Each scene shows the same named points in several views. A view is turned or mirrored, shifted and resized as a whole, has a little noise and may leave points out.
In the rows, 100 means zero.

Scene 1
View 1
k921: 92  106  94  74  93  92  104  102  95  96  158  83  111  115  103  88  106  111  113  106  82  84  75  102  81  80  112  92  93  91  112
k451: 98  110  96  93  97  88  100  92  93  88  144  90  106  99  101  89  115  116  108  105  88  77  95  100  86  84  112  81  104  87  108
k502: 106  120  86  97  105  98  87  76  112  105  89  98  89  108  109  107  97  105  110  106  102  89  113  88  80  110  106  80  117  92  96
k191: 91  121  91  95  99  106  101  88  124  99  117  97  105  97  109  92  102  109  118  104  93  80  113  88  84  100  98  77  102  75  96
k869: 86  108  84  84  107  101  97  100  105  91  134  100  102  112  107  95  100  96  117  108  85  69  86  106  84  91  121  86  93  95  105
k13: 94  115  92  83  98  96  103  92  106  97  134  91  105  108  106  92  104  110  112  108  89  81  91  96  84  91  106  85  100  86  104
k322: 106  116  88  88  109  93  84  83  106  109  97  96  89  121  107  108  96  102  112  107  97  91  97  94  77  106  113  87  114  102  97
k911: 114  132  109  98  85  95  103  69  129  117  97  82  105  91  106  90  102  126  109  98  109  116  128  65  83  105  75  81  126  62  88
k206: 116  115  98  100  104  79  85  78  90  102  109  91  90  103  103  103  109  119  101  103  101  92  106  93  82  97  110  82  127  97  103
k878: 84  118  102  77  81  101  125  99  118  96  164  80  127  98  105  77  107  120  118  104  85  86  93  89  86  79  91  89  87  62  103
k11: 101  114  90  82  106  100  95  90  112  108  111  94  96  121  107  105  92  102  115  106  90  90  91  91  79  103  110  89  104  94  99
k311: 78  96  66  68  131  112  82  111  98  94  116  111  83  151  113  119  82  65  121  122  73  54  56  126  75  100  151  97  77  128  110
k866: 108  125  106  81  87  100  106  82  123  124  114  78  106  114  106  95  94  119  111  102  98  118  101  75  77  100  84  91  114  72  93
k741: 87  108  90  87  98  94  107  98  101  84  153  91  112  97  107  85  111  111  113  107  82  70  92  104  88  81  112  82  92  84  110
k809: 86  107  86  92  104  97  102  98  103  86  143  98  106  101  105  89  109  104  116  108  86  65  94  106  88  86  116  83  90  88  107
k901: 95  120  94  92  96  100  104  87  118  99  124  91  108  96  108  90  105  115  115  103  95  83  107  87  87  97  98  80  102  75  99
k167: 104  110  94  85  101  88  94  90  96  103  125  89  96  114  103  100  103  110  106  106  92  89  88  99  79  93  114  89  107  98  106
k424: 108  122  93  77  103  102  93  83  118  124  97  89  93  130  109  111  85  101  114  106  98  105  93  83  72  108  102  94  110  94  94
k258: 108  113  82  98  117  94  76  80  104  104  85  104  80  115  110  110  97  98  110  106  98  84  104  97  78  112  120  80  116  107  98
k360: 106  104  82  81  118  89  77  93  87  107  106  97  81  139  104  117  94  91  106  109  89  86  75  106  73  100  135  94  110  121  106
k979: 104  104  88  86  111  85  85  93  83  97  121  97  90  121  104  108  104  102  105  109  91  77  82  108  80  93  128  87  108  112  108
View 2
k206: 93  108  87  100  81  110  102  95  87  109  91  97  104  101  84  116  114  85  126  120  102  91  74  109  106  100  97  98  89  108  91
k311: 113  91  91  119  98  98  96  101  126  109  109  42  120  77  124  100  109  80  98  100  117  141  82  132  110  83  108  91  70  119  82
k741: 97  110  90  103  103  110  95  93  86  105  101  68  115  105  77  112  106  93  99  103  76  99  78  121  105  97  100  87  73  109  109
k424: 83  112  95  110  87  92  116  105  85  105  104  93  105  92  100  107  118  96  129  105  120  115  75  102  102  92  83  100  87  102  94
k13: 91  109  90  105  98  105  102  96  85  105  102  79  111  102  84  111  109  95  107  102  89  103  76  114  104  96  95  89  77  107  104
k866: 77  122  96  109  92  92  115  105  67  104  103  99  102  105  84  112  118  103  128  102  103  100  72  98  97  96  78  95  86  92  106
k360: 102  102  90  118  86  102  97  101  108  111  101  76  105  88  112  109  120  77  121  117  117  120  73  119  108  94  102  96  86  112  80
k11: 91  109  93  105  92  98  108  100  89  105  102  80  111  93  95  107  112  94  117  103  109  112  78  108  103  92  90  95  82  106  97
k979: 103  103  89  112  89  110  95  97  102  110  97  77  109  96  98  112  116  78  115  116  101  107  75  121  110  98  104  94  83  113  86
k191: 85  108  90  91  92  102  113  94  81  104  99  83  116  98  75  109  100  102  111  95  97  99  82  105  102  93  90  96  80  107  105
k451: 97  109  89  105  98  111  96  93  87  106  99  77  109  108  77  114  109  90  106  109  80  94  75  118  108  100  100  90  77  108  104
k502: 87  104  89  91  79  103  114  95  88  106  94  94  110  91  87  110  104  96  127  107  116  102  81  100  105  92  93  102  89  110  92
k921: 98  114  92  120  107  105  93  100  85  106  107  68  108  108  87  112  116  90  100  105  78  107  71  124  105  100  99  85  72  101  107
k901: 86  111  89  94  93  103  108  94  78  102  100  85  113  102  74  110  104  101  112  97  90  95  79  105  103  96  89  94  79  106  107
k258: 95  99  88  95  77  105  108  96  100  108  94  88  111  85  97  109  107  87  127  113  123  107  80  105  108  91  97  102  90  116  83
k911: 70  119  90  89  83  100  121  97  60  103  96  113  105  105  69  113  110  110  134  103  103  86  78  87  98  98  78  101  91  98  108
View 3
k191: 99  103  94  61  111  109  67  69  75  108  71  95  100  129  86  106  97  90  103  97  98  110  96  100  71  120  127  93  88  104  99
k878: 118  94  103  71  127  134  73  58  54  130  72  98  74  121  69  116  112  80  95  104  73  121  96  82  76  138  131  88  78  100  97
k11: 110  113  102  85  109  98  75  85  85  92  93  97  102  122  83  108  94  93  101  102  97  108  100  87  83  111  118  86  98  101  94
k451: 94  113  101  86  131  122  78  68  62  105  72  104  88  129  75  102  107  102  111  114  84  116  88  85  85  126  135  96  95  103  105
k360: 102  127  99  115  118  92  87  99  91  67  111  102  106  120  83  105  90  115  110  115  96  105  101  78  94  98  114  95  111  103  99
k979: 94  125  99  107  126  102  84  86  80  75  96  104  99  124  79  102  98  118  116  118  88  108  93  80  91  109  123  98  105  104  103
k921: 110  110  101  101  134  125  83  74  59  107  88  104  77  122  69  114  110  102  104  115  71  117  93  71  86  125  125  93  90  101  97
k502: 95  115  102  69  105  92  72  79  95  89  82  97  113  128  91  97  86  95  107  99  111  106  96  104  81  110  128  88  105  105  98
k809: 95  109  87  84  127  122  72  75  59  98  75  101  89  126  72  114  109  112  110  111  79  113  91  83  75  118  126  103  84  101  104
k258: 91  122  97  82  104  87  74  91  97  73  90  99  118  129  93  96  85  109  112  102  110  103  98  100  84  104  122  96  110  104  99
k901: 102  106  102  65  114  114  69  66  74  111  70  98  98  128  83  103  98  85  103  100  93  114  93  96  77  125  132  91  92  102  99
k167: 101  117  107  95  123  107  82  76  79  92  87  102  98  126  81  101  96  99  108  112  92  112  95  84  89  118  127  89  105  103  99
k866: 123  104  124  71  108  103  78  66  93  117  86  95  99  123  87  97  87  61  91  98  100  115  101  94  87  128  130  72  106  101  91
k741: 94  108  91  85  130  126  75  70  55  107  73  101  80  128  72  113  112  106  108  112  75  116  89  82  78  125  128  100  85  101  103
k322: 102  118  102  86  108  93  77  85  94  84  92  98  111  126  88  96  89  99  105  105  103  107  99  93  85  109  123  90  107  104  98
k424: 120  112  112  83  101  89  79  85  99  95  104  94  108  119  88  102  84  78  94  99  104  107  104  93  88  111  117  78  107  105  89
k869: 106  108  87  85  114  110  73  86  67  96  92  96  91  118  77  121  103  103  102  103  83  108  98  85  75  111  116  98  82  101  96
k13: 104  109  100  82  123  113  76  74  68  103  82  99  89  125  77  108  103  96  104  107  86  113  94  88  81  121  126  94  91  102  99
k206: 89  122  115  85  122  101  82  72  90  89  77  104  109  134  88  85  92  96  113  112  105  113  90  94  92  120  138  91  116  106  106
View 4
k167: 104  93  118  94  93  91  91  93  103  100  81  85  93  103  108  112  88  87  90  107  87  119  96  83  91  119  114  77  117  97  93
k901: 98  85  119  108  90  99  98  82  103  85  96  96  102  121  123  115  103  87  87  99  108  120  87  87  93  120  89  60  116  91  96
k502: 103  71  109  96  94  91  113  116  111  85  108  89  94  117  115  114  90  84  110  110  91  118  87  91  86  109  95  68  103  92  89
k741: 98  111  131  103  89  99  77  59  94  90  81  83  98  112  119  104  93  84  69  106  101  126  84  86  105  128  104  66  115  100  97
k11: 113  90  108  92  88  89  88  101  102  90  100  96  94  115  111  111  97  83  101  101  85  118  90  82  87  109  106  73  116  98  95
k869: 109  112  120  92  87  92  75  79  95  88  95  83  92  111  116  99  89  78  85  107  83  129  79  86  100  120  108  73  106  103  93
k878: 99  105  128  116  88  103  72  49  94  90  82  105  107  124  127  114  118  86  67  86  116  119  92  80  99  126  93  55  137  93  109
k921: 104  117  125  99  88  94  68  66  96  102  71  90  97  108  113  111  96  84  71  99  95  122  95  78  100  126  117  76  129  102  102
k322: 111  78  104  91  93  88  101  120  110  100  93  90  91  106  105  118  89  87  108  105  83  112  101  82  81  108  114  79  116  96  94
k809: 101  110  129  100  90  97  78  68  95  88  86  80  96  113  120  102  89  80  75  108  96  129  78  87  108  126  101  68  105  101  95
k206: 95  73  117  100  95  95  115  105  112  99  81  81  94  99  112  122  83  91  98  117  95  113  103  91  87  122  106  74  109  91  87
k979: 106  105  119  88  90  90  84  89  101  99  84  76  90  102  110  107  80  84  87  113  83  124  91  84  99  121  118  80  107  101  91
k311: 137  137  104  55  81  76  46  100  88  91  110  74  77  104  95  78  69  65  99  111  40  140  65  74  101  105  128  98  91  117  94
k191: 99  83  118  108  91  99  98  83  103  80  106  94  98  124  123  111  102  84  92  102  103  122  81  92  91  116  86  59  110  94  96
k258: 109  77  105  86  92  86  108  123  108  90  107  78  89  105  109  107  78  85  114  116  77  120  87  88  86  108  103  78  96  95  83
k13: 103  99  120  100  90  94  84  79  100  94  88  91  96  113  115  111  99  85  85  101  95  121  88  83  96  120  104  66  119  97  95
k911: 95  46  109  123  93  102  125  104  116  88  98  112  104  126  127  133  115  95  106  92  119  101  105  90  75  111  81  52  130  81  97

Which points are out of place in each view (at most two, in the order of its rows)? Write none if all are in place.
view 1: none
view 2: none
view 3: k869
view 4: k322, k979

Scene 2
View 1
k886: 108  108  93  110  89  109  105  99  103  102  98  97  97  93  122  99  92  87  86  103  93  95  105  117  81  94  103  98  96  99  88
k899: 105  104  107  104  82  98  104  109  107  105  96  97  90  100  119  100  82  80  93  105  85  94  94  111  88  101  100  98  92  100  78
k399: 120  109  92  97  119  110  114  115  105  106  105  82  86  101  134  109  75  105  82  89  88  73  99  92  69  98  99  100  87  120  70
k323: 96  101  99  123  80  94  95  75  96  85  80  119  102  72  139  123  109  85  64  101  96  88  79  122  85  83  102  86  111  89  105
k297: 114  110  94  96  131  116  122  104  102  106  97  85  85  109  125  103  72  97  79  89  94  72  95  93  65  98  95  105  84  122  77
k22: 117  106  102  98  89  107  109  127  111  112  106  85  83  105  123  96  75  90  104  102  81  89  104  101  84  104  103  101  82  109  63
k136: 135  116  71  110  92  107  89  110  101  104  122  81  87  74  151  114  96  125  70  100  94  96  115  107  71  82  116  91  100  109  72
k989: 111  109  84  117  101  103  95  83  95  90  95  103  95  76  144  124  104  102  56  90  98  85  91  112  74  81  102  90  106  103  94
k705: 119  109  80  116  93  103  92  91  97  97  106  96  95  71  145  120  101  112  65  100  97  92  99  113  71  79  110  89  109  103  88
k925: 92  106  107  115  72  112  106  100  102  104  84  104  107  101  95  74  87  66  94  117  95  106  106  136  91  102  103  106  92  83  101
k416: 120  111  87  109  81  104  91  112  106  107  115  88  85  83  139  105  95  103  85  106  89  99  110  113  82  91  109  93  95  100  71
k558: 100  105  103  109  95  114  114  95  101  102  84  103  105  98  107  87  89  76  88  101  94  93  99  122  82  100  102  103  92  99  96
k975: 84  95  119  107  102  100  120  83  102  94  65  117  104  108  109  104  84  59  82  94  92  74  72  115  84  102  86  99  93  97  106
k870: 112  103  102  99  112  107  114  107  107  101  92  95  89  105  125  107  78  88  81  91  89  81  91  97  77  102  96  100  88  115  76
k225: 96  105  114  98  122  117  133  96  105  103  73  100  98  120  104  93  70  69  90  91  94  71  84  104  75  107  90  110  83  113  95
k341: 111  98  109  93  97  102  113  124  114  108  94  91  82  114  127  106  71  81  100  95  78  78  87  89  88  112  93  103  83  116  60
k441: 127  110  81  106  115  103  100  98  99  95  112  89  86  79  153  128  93  118  60  87  95  80  95  97  69  83  103  89  101  121  73
View 2
k886: 102  96  105  85  89  110  104  94  100  115  65  117  108  93  94  104  115  94  101  96  110  86  101  85  77  118  97  94  94  102  103
k870: 103  91  94  93  76  98  102  95  93  129  81  109  114  97  94  102  108  84  103  96  117  82  93  76  75  114  107  82  84  100  104
k705: 118  112  123  70  104  116  114  102  102  96  61  117  98  110  95  87  152  100  103  97  108  69  107  89  87  122  115  122  96  92  96
k22: 109  92  85  76  76  106  93  108  105  128  81  118  120  87  89  106  85  84  88  98  126  88  117  93  86  79  104  85  101  103  116
k558: 97  87  100  104  85  103  104  90  92  124  70  109  116  89  100  105  109  90  110  93  108  91  84  74  69  134  91  83  90  105  107
k925: 73  78  99  108  88  118  103  73  87  123  57  116  116  74  101  123  97  97  115  86  109  102  86  74  68  130  66  73  99  108  114
k989: 117  110  121  81  99  106  115  99  101  97  69  111  96  120  96  82  156  95  105  102  107  69  94  78  82  137  124  116  87  92  91
k136: 120  115  108  69  100  106  104  108  104  104  61  121  99  97  94  77  126  102  94  90  109  71  121  91  94  110  110  121  100  97  112
k975: 98  77  102  114  69  95  105  87  82  131  93  94  125  107  97  116  124  79  119  110  113  88  61  59  56  147  113  62  75  100  87
k399: 128  101  86  74  81  88  92  116  101  126  93  108  109  100  93  74  102  81  90  99  124  72  108  89  90  100  128  98  88  104  110
k323: 98  96  133  91  90  117  121  84  95  98  67  113  110  121  97  118  169  96  116  114  105  81  83  73  67  149  113  99  86  88  77
k341: 118  88  80  79  63  100  90  112  100  136  100  117  128  102  89  113  93  75  90  114  132  84  105  89  78  81  122  73  87  105  98
k899: 97  88  98  86  76  113  100  97  98  125  76  118  120  96  95  119  111  87  101  104  118  90  101  84  76  104  102  80  90  100  97
k225: 106  79  77  111  68  80  95  98  83  148  96  91  120  96  94  90  89  72  106  97  121  86  72  61  66  129  117  63  78  108  109
View 3
k989: 99  93  99  95  108  106  74  104  99  99  111  116  111  91  107  136  102  67  97  99  101  98  103  99  75  119  104  92  89  78  68
k416: 85  92  98  86  100  90  84  88  82  94  110  105  113  87  121  124  107  92  92  104  89  121  103  112  95  109  100  87  80  87  79
k323: 106  83  94  112  90  111  79  111  98  94  105  109  98  100  95  128  100  62  89  109  112  92  94  112  76  124  112  90  96  94  68
k399: 102  109  100  71  115  103  94  85  100  82  124  120  122  82  114  127  107  86  105  86  91  125  102  95  97  111  95  78  96  82  98
k925: 108  83  83  111  66  97  100  98  83  72  99  103  104  95  84  109  95  105  88  107  88  110  103  114  130  117  107  75  95  103  80
k441: 90  102  104  76  123  100  76  93  102  101  118  121  117  81  122  138  106  72  104  93  98  113  103  94  72  109  97  91  85  75  76
k297: 106  112  98  74  114  104  97  88  106  79  124  124  126  82  104  128  103  90  111  82  92  121  106  91  100  112  95  75  96  82  100
k705: 91  92  100  92  104  95  73  98  95  100  108  112  109  88  112  132  100  76  92  103  97  107  106  100  78  113  104  93  83  77  65
k341: 105  104  98  74  104  104  113  81  93  76  127  112  118  86  113  115  115  89  98  94  98  130  87  117  103  115  101  69  104  107  113
k22: 92  102  93  75  99  95  107  80  85  79  117  108  120  87  120  114  111  103  96  99  88  133  97  114  111  110  99  77  91  99  102
k899: 97  87  95  93  87  104  101  91  82  83  115  103  104  95  114  116  113  88  86  109  102  121  88  127  99  119  107  80  98  111  92
k886: 98  93  91  94  90  97  92  95  90  85  109  109  112  90  103  122  101  91  92  101  93  115  104  107  105  111  103  82  89  93  80
k870: 105  103  96  81  105  107  99  89  99  81  120  116  119  88  104  121  103  85  102  92  98  119  97  104  99  114  100  76  103  94  99
k975: 125  97  91  106  86  119  107  104  106  76  115  116  109  99  77  118  96  75  95  96  109  101  93  107  104  127  108  71  117  104  98
View 4
k225: 109  107  110  80  87  112  77  114  86  82  115  88  115  113  107  100  93  98  110  87  76  112  98  96  107  95  109  121  93  109  131
k399: 111  112  112  88  94  118  90  93  85  93  130  94  81  113  83  93  92  98  107  121  84  102  93  112  113  104  103  116  89  99  119
k899: 116  115  107  108  93  105  89  112  95  98  104  98  109  106  84  105  85  96  103  113  97  103  107  102  107  102  111  106  78  111  112
k975: 106  99  111  87  96  100  69  107  86  91  104  81  123  106  94  97  76  114  117  86  78  105  107  87  90  95  112  118  106  118  108
k22: 120  121  107  105  94  111  96  113  96  95  115  102  93  112  86  101  98  88  99  122  97  101  103  111  122  103  107  104  71  103  122
k323: 110  99  111  109  104  93  71  97  91  103  98  83  120  94  67  94  62  126  122  107  95  94  111  91  83  103  117  114  102  119  80
k341: 115  110  114  104  86  121  88  110  96  88  112  97  98  118  83  108  91  92  106  113  94  113  97  111  121  97  108  117  73  100  128
k441: 110  108  115  96  106  112  85  77  78  102  128  87  72  105  63  83  75  112  117  131  87  93  92  113  98  105  104  117  102  100  91
k416: 117  125  102  111  108  101  98  99  88  108  111  101  89  99  75  92  84  102  102  134  98  89  106  110  106  108  107  97  84  109  96
k886: 114  120  102  100  102  99  88  106  85  99  109  95  105  101  86  95  85  100  105  113  89  94  108  99  103  101  108  101  92  112  102
k558: 112  114  100  91  96  97  85  113  85  94  105  91  118  104  97  101  88  101  107  98  85  101  109  92  97  99  112  102  93  118  109
k870: 111  108  114  91  94  115  84  100  87  91  118  92  96  113  84  97  85  100  108  107  87  105  97  105  109  98  109  119  91  106  117
k925: 117  124  92  101  100  86  90  128  89  96  92  97  131  97  103  102  92  90  97  98  91  96  123  88  96  101  111  88  87  122  109
k989: 107  107  110  97  108  99  78  85  79  103  115  85  94  98  68  89  68  123  120  119  88  91  104  99  89  105  110  113  109  112  84
k297: 109  112  113  79  94  119  84  94  80  86  134  91  87  115  87  91  93  100  109  109  76  103  90  109  113  101  99  117  97  100  119
k705: 109  115  105  102  112  97  88  86  80  107  116  90  86  96  66  87  71  114  114  129  93  88  105  102  91  107  107  105  105  112  83
k136: 111  124  101  102  108  101  94  91  79  104  123  96  80  98  72  87  83  105  105  133  92  86  102  107  101  108  106  97  96  108  91
View 5
k136: 93  97  90  106  99  91  96  100  87  104  92  102  92  102  108  88  95  108  111  101  117  81  87  112  83  91  86  98  101  94  105
k225: 82  104  116  89  100  94  116  103  102  93  117  90  95  86  104  109  98  100  73  106  98  98  95  84  105  105  97  103  103  88  94
k323: 105  105  103  110  104  89  100  96  73  98  81  99  89  97  90  84  98  98  101  112  82  92  93  109  97  109  84  117  87  112  91
k297: 81  97  102  97  102  92  113  105  99  92  113  95  90  91  117  100  96  108  88  102  125  89  83  93  97  98  90  95  100  88  107
k975: 95  109  118  97  101  88  114  98  93  91  105  92  95  85  93  104  98  94  74  109  78  99  100  86  108  110  94  113  96  100  85
k416: 97  96  93  111  95  87  90  93  87  107  92  98  95  109  103  91  99  107  111  101  111  80  100  106  89  87  88  95  101  95  104
k886: 94  102  101  101  99  90  97  96  91  103  95  96  94  98  98  98  95  105  101  104  98  85  101  102  91  94  92  104  104  94  97
k22: 90  98  101  101  93  85  97  89  101  105  107  90  97  101  107  109  103  108  94  101  120  85  112  87  97  83  96  92  105  83  107
k341: 90  99  105  106  91  83  105  87  101  97  112  89  99  100  109  107  108  108  84  105  118  93  111  84  109  91  95  90  96  88  111
k399: 85  96  99  99  97  88  108  100  94  96  108  93  94  97  116  97  100  109  92  101  127  90  90  95  98  94  90  92  97  90  110
k705: 97  99  96  110  102  90  98  99  79  100  86  99  87  102  105  83  94  106  112  104  109  85  86  115  85  100  84  106  93  104  104
k441: 92  96  94  110  102  89  104  102  81  95  96  100  88  99  117  80  99  110  107  103  128  87  77  110  91  100  81  96  89  101  112
k899: 96  102  106  104  94  87  97  89  92  102  100  92  100  99  96  103  101  102  93  105  100  90  111  94  101  94  94  100  100  93  99
k870: 88  100  106  101  98  87  109  99  93  95  107  94  95  94  110  98  100  104  88  105  113  91  95  92  102  100  91  99  98  92  102
k925: 96  109  108  94  99  91  92  95  97  109  100  97  99  97  86  112  92  99  94  105  74  86  113  98  88  90  100  110  120  88  82
k558: 91  106  106  94  102  94  101  99  96  101  102  96  96  94  96  104  95  99  92  105  89  88  101  97  95  98  95  107  107  93  89

Which points are out of place in each view (at most two, in the order of its rows)? Write none if all are in place.
view 1: k136
view 2: k870
view 3: k899
view 4: k975
view 5: none

Scene 3
View 1
k452: 118  116  101  100  89  112  102  95  101  92  110  98  95  92  97  94  95  95  101  93  101  93  105  96  99  117  94  104  96  99  103
k388: 120  116  108  105  94  106  95  91  102  101  111  97  91  104  101  91  97  98  101  110  93  96  106  116  101  112  108  98  103  89  98
k101: 114  112  106  109  87  106  101  92  92  109  109  93  85  102  100  97  96  106  89  101  96  94  112  111  102  116  93  109  104  96  114
k304: 112  113  105  109  86  109  98  91  103  105  110  101  86  101  99  98  98  109  90  104  102  92  107  112  99  116  96  108  104  98  108
k491: 119  116  99  98  86  115  90  96  122  88  109  109  95  96  99  93  100  101  98  102  113  92  100  103  93  119  99  102  105  104  96
k617: 118  111  104  101  87  107  103  95  89  102  105  92  88  95  99  98  93  100  90  92  99  94  114  97  104  123  86  108  101  103  117
k511: 112  110  104  110  84  106  83  89  118  117  104  107  75  114  103  98  104  122  74  120  112  92  109  129  93  119  98  107  125  102  115
k30: 115  115  109  114  94  102  94  87  102  115  113  97  84  113  102  94  100  107  95  121  92  94  107  130  100  106  111  99  110  85  102
k289: 115  115  109  112  91  104  101  89  95  111  113  94  87  107  98  95  98  105  97  109  92  95  109  121  102  108  105  105  103  87  105
k801: 111  108  108  115  87  102  102  89  87  123  110  90  76  108  100  101  97  115  81  105  95  93  116  119  104  115  90  112  108  95  121
k407: 124  112  110  102  95  100  109  93  73  108  105  81  90  96  101  94  91  92  96  95  79  97  119  98  112  115  95  99  95  91  114
k215: 122  108  107  100  90  101  104  95  76  107  102  85  87  96  103  96  91  96  86  92  89  95  119  92  110  126  85  103  100  101  121
k754: 97  111  103  119  79  113  115  92  85  115  118  93  75  96  88  112  92  123  81  79  108  86  112  106  97  116  73  133  92  104  129
View 2
k801: 98  108  119  97  125  107  101  83  104  77  121  69  86  86  112  85  101  87  106  100  116  104  85  114  97  90  114  104  118  102  114
k101: 93  99  111  101  120  110  103  80  98  82  116  81  83  84  99  91  99  87  100  107  109  105  92  109  100  96  117  99  109  102  104
k289: 93  95  106  100  127  106  98  88  107  75  113  84  88  83  103  82  106  89  102  94  113  96  88  117  96  97  124  91  115  104  107
k511: 100  93  121  86  140  128  103  74  97  77  127  63  87  114  101  91  115  78  107  88  122  108  78  111  104  97  99  87  123  97  122
k452: 90  88  95  106  117  119  104  78  97  87  110  96  76  83  79  98  97  85  90  110  106  105  102  104  101  103  124  88  99  103  94
k407: 84  114  103  110  112  94  114  83  103  82  118  91  78  69  95  79  85  96  98  115  109  97  110  106  100  88  134  109  99  109  98
k617: 88  99  103  105  114  114  115  73  94  88  119  89  72  83  83  97  90  87  94  118  107  107  108  100  104  97  122  98  98  102  97
k491: 92  74  94  100  129  133  104  75  91  85  113  93  76  99  73  103  112  78  90  99  109  103  98  105  103  109  117  72  104  99  102
k388: 88  90  97  100  129  110  103  84  103  77  115  89  85  89  90  83  109  88  95  90  116  93  96  113  96  99  126  84  109  104  105
k754: 109  102  127  99  105  122  91  79  96  91  106  75  82  68  116  113  89  77  107  135  96  128  76  102  97  97  103  113  117  93  98
k304: 97  92  109  99  124  119  101  80  97  83  115  83  83  90  96  95  104  82  98  103  110  106  90  109  101  97  115  92  112  100  106
k215: 88  115  110  103  111  104  119  73  96  88  126  82  72  78  92  90  83  92  99  121  110  108  110  99  105  91  122  113  97  104  97
View 3
k511: 114  125  87  100  110  127  73  120  117  77  101  94  89  103  109  84  86  84  111  99  109  92  101  72  93  106  114  88  83  114  69
k801: 113  98  95  101  93  116  95  108  101  72  106  107  81  97  117  92  98  92  109  111  118  109  92  71  94  102  101  106  87  111  95
k754: 102  110  99  109  91  99  99  92  96  67  125  118  95  86  106  85  95  99  127  110  105  117  85  76  86  78  107  102  81  106  119
k30: 107  100  85  95  103  123  93  123  120  91  91  96  80  99  112  94  92  97  95  97  120  97  97  79  91  120  104  103  85  107  79
k304: 109  114  90  99  106  118  96  106  114  86  99  100  97  99  103  97  100  95  108  98  118  102  94  82  92  96  108  102  84  106  93
k491: 109  130  87  98  118  125  98  104  127  99  92  90  115  102  87  104  105  94  106  86  118  98  98  93  94  90  117  97  80  102  85
k101: 110  104  95  99  99  117  103  106  106  84  101  103  95  97  106  99  105  96  106  102  120  108  93  82  95  99  103  107  86  106  95
k407: 113  86  96  94  92  114  123  101  103  90  92  105  96  103  108  114  119  101  95  104  133  116  88  88  96  100  94  122  89  104  105
View 4
k511: 102  97  113  105  94  100  112  105  106  122  92  98  103  103  113  90  95  106  92  69  99  129  87  153  111  82  91  109  82  115  110
k215: 106  84  117  85  102  102  105  110  126  103  90  106  99  95  122  82  111  122  91  73  86  111  103  102  98  103  100  106  104  114  114
k30: 87  93  113  93  93  103  111  106  101  116  74  91  96  95  109  83  94  101  106  71  83  115  90  130  115  84  98  104  82  118  106
k304: 99  92  105  95  99  97  114  103  107  108  85  101  100  102  112  83  98  113  94  76  93  109  97  127  111  91  96  105  93  114  110
k491: 99  92  77  93  103  92  125  96  96  104  84  110  97  108  104  86  104  117  97  77  100  105  101  144  110  90  91  119  95  114  113
k289: 90  90  111  91  96  100  111  106  104  112  76  94  98  96  112  81  96  107  103  74  83  108  95  121  114  88  99  102  86  116  107
k617: 105  87  107  90  103  97  110  106  118  102  89  107  101  101  118  81  109  122  91  76  92  107  103  110  103  100  99  108  102  112  112
k101: 99  89  112  94  99  99  111  107  113  108  86  98  101  99  115  81  100  114  95  76  89  110  97  118  108  94  98  103  94  114  111
k452: 101  86  91  86  103  95  117  100  107  100  83  109  97  104  110  82  107  120  97  78  89  99  106  118  104  98  96  111  101  114  113
k801: 101  93  127  99  96  100  106  110  117  113  91  94  105  98  118  80  94  110  90  75  89  115  94  118  111  94  98  97  89  114  108
k388: 90  89  101  86  99  102  114  103  102  109  74  99  95  96  109  84  103  108  107  70  85  108  96  126  110  89  99  110  92  117  110

Which points are out of place in each view (at most two, in the order of its rows)? Write none if all are in place.
view 1: none
view 2: k801, k617
view 3: k511
view 4: k491
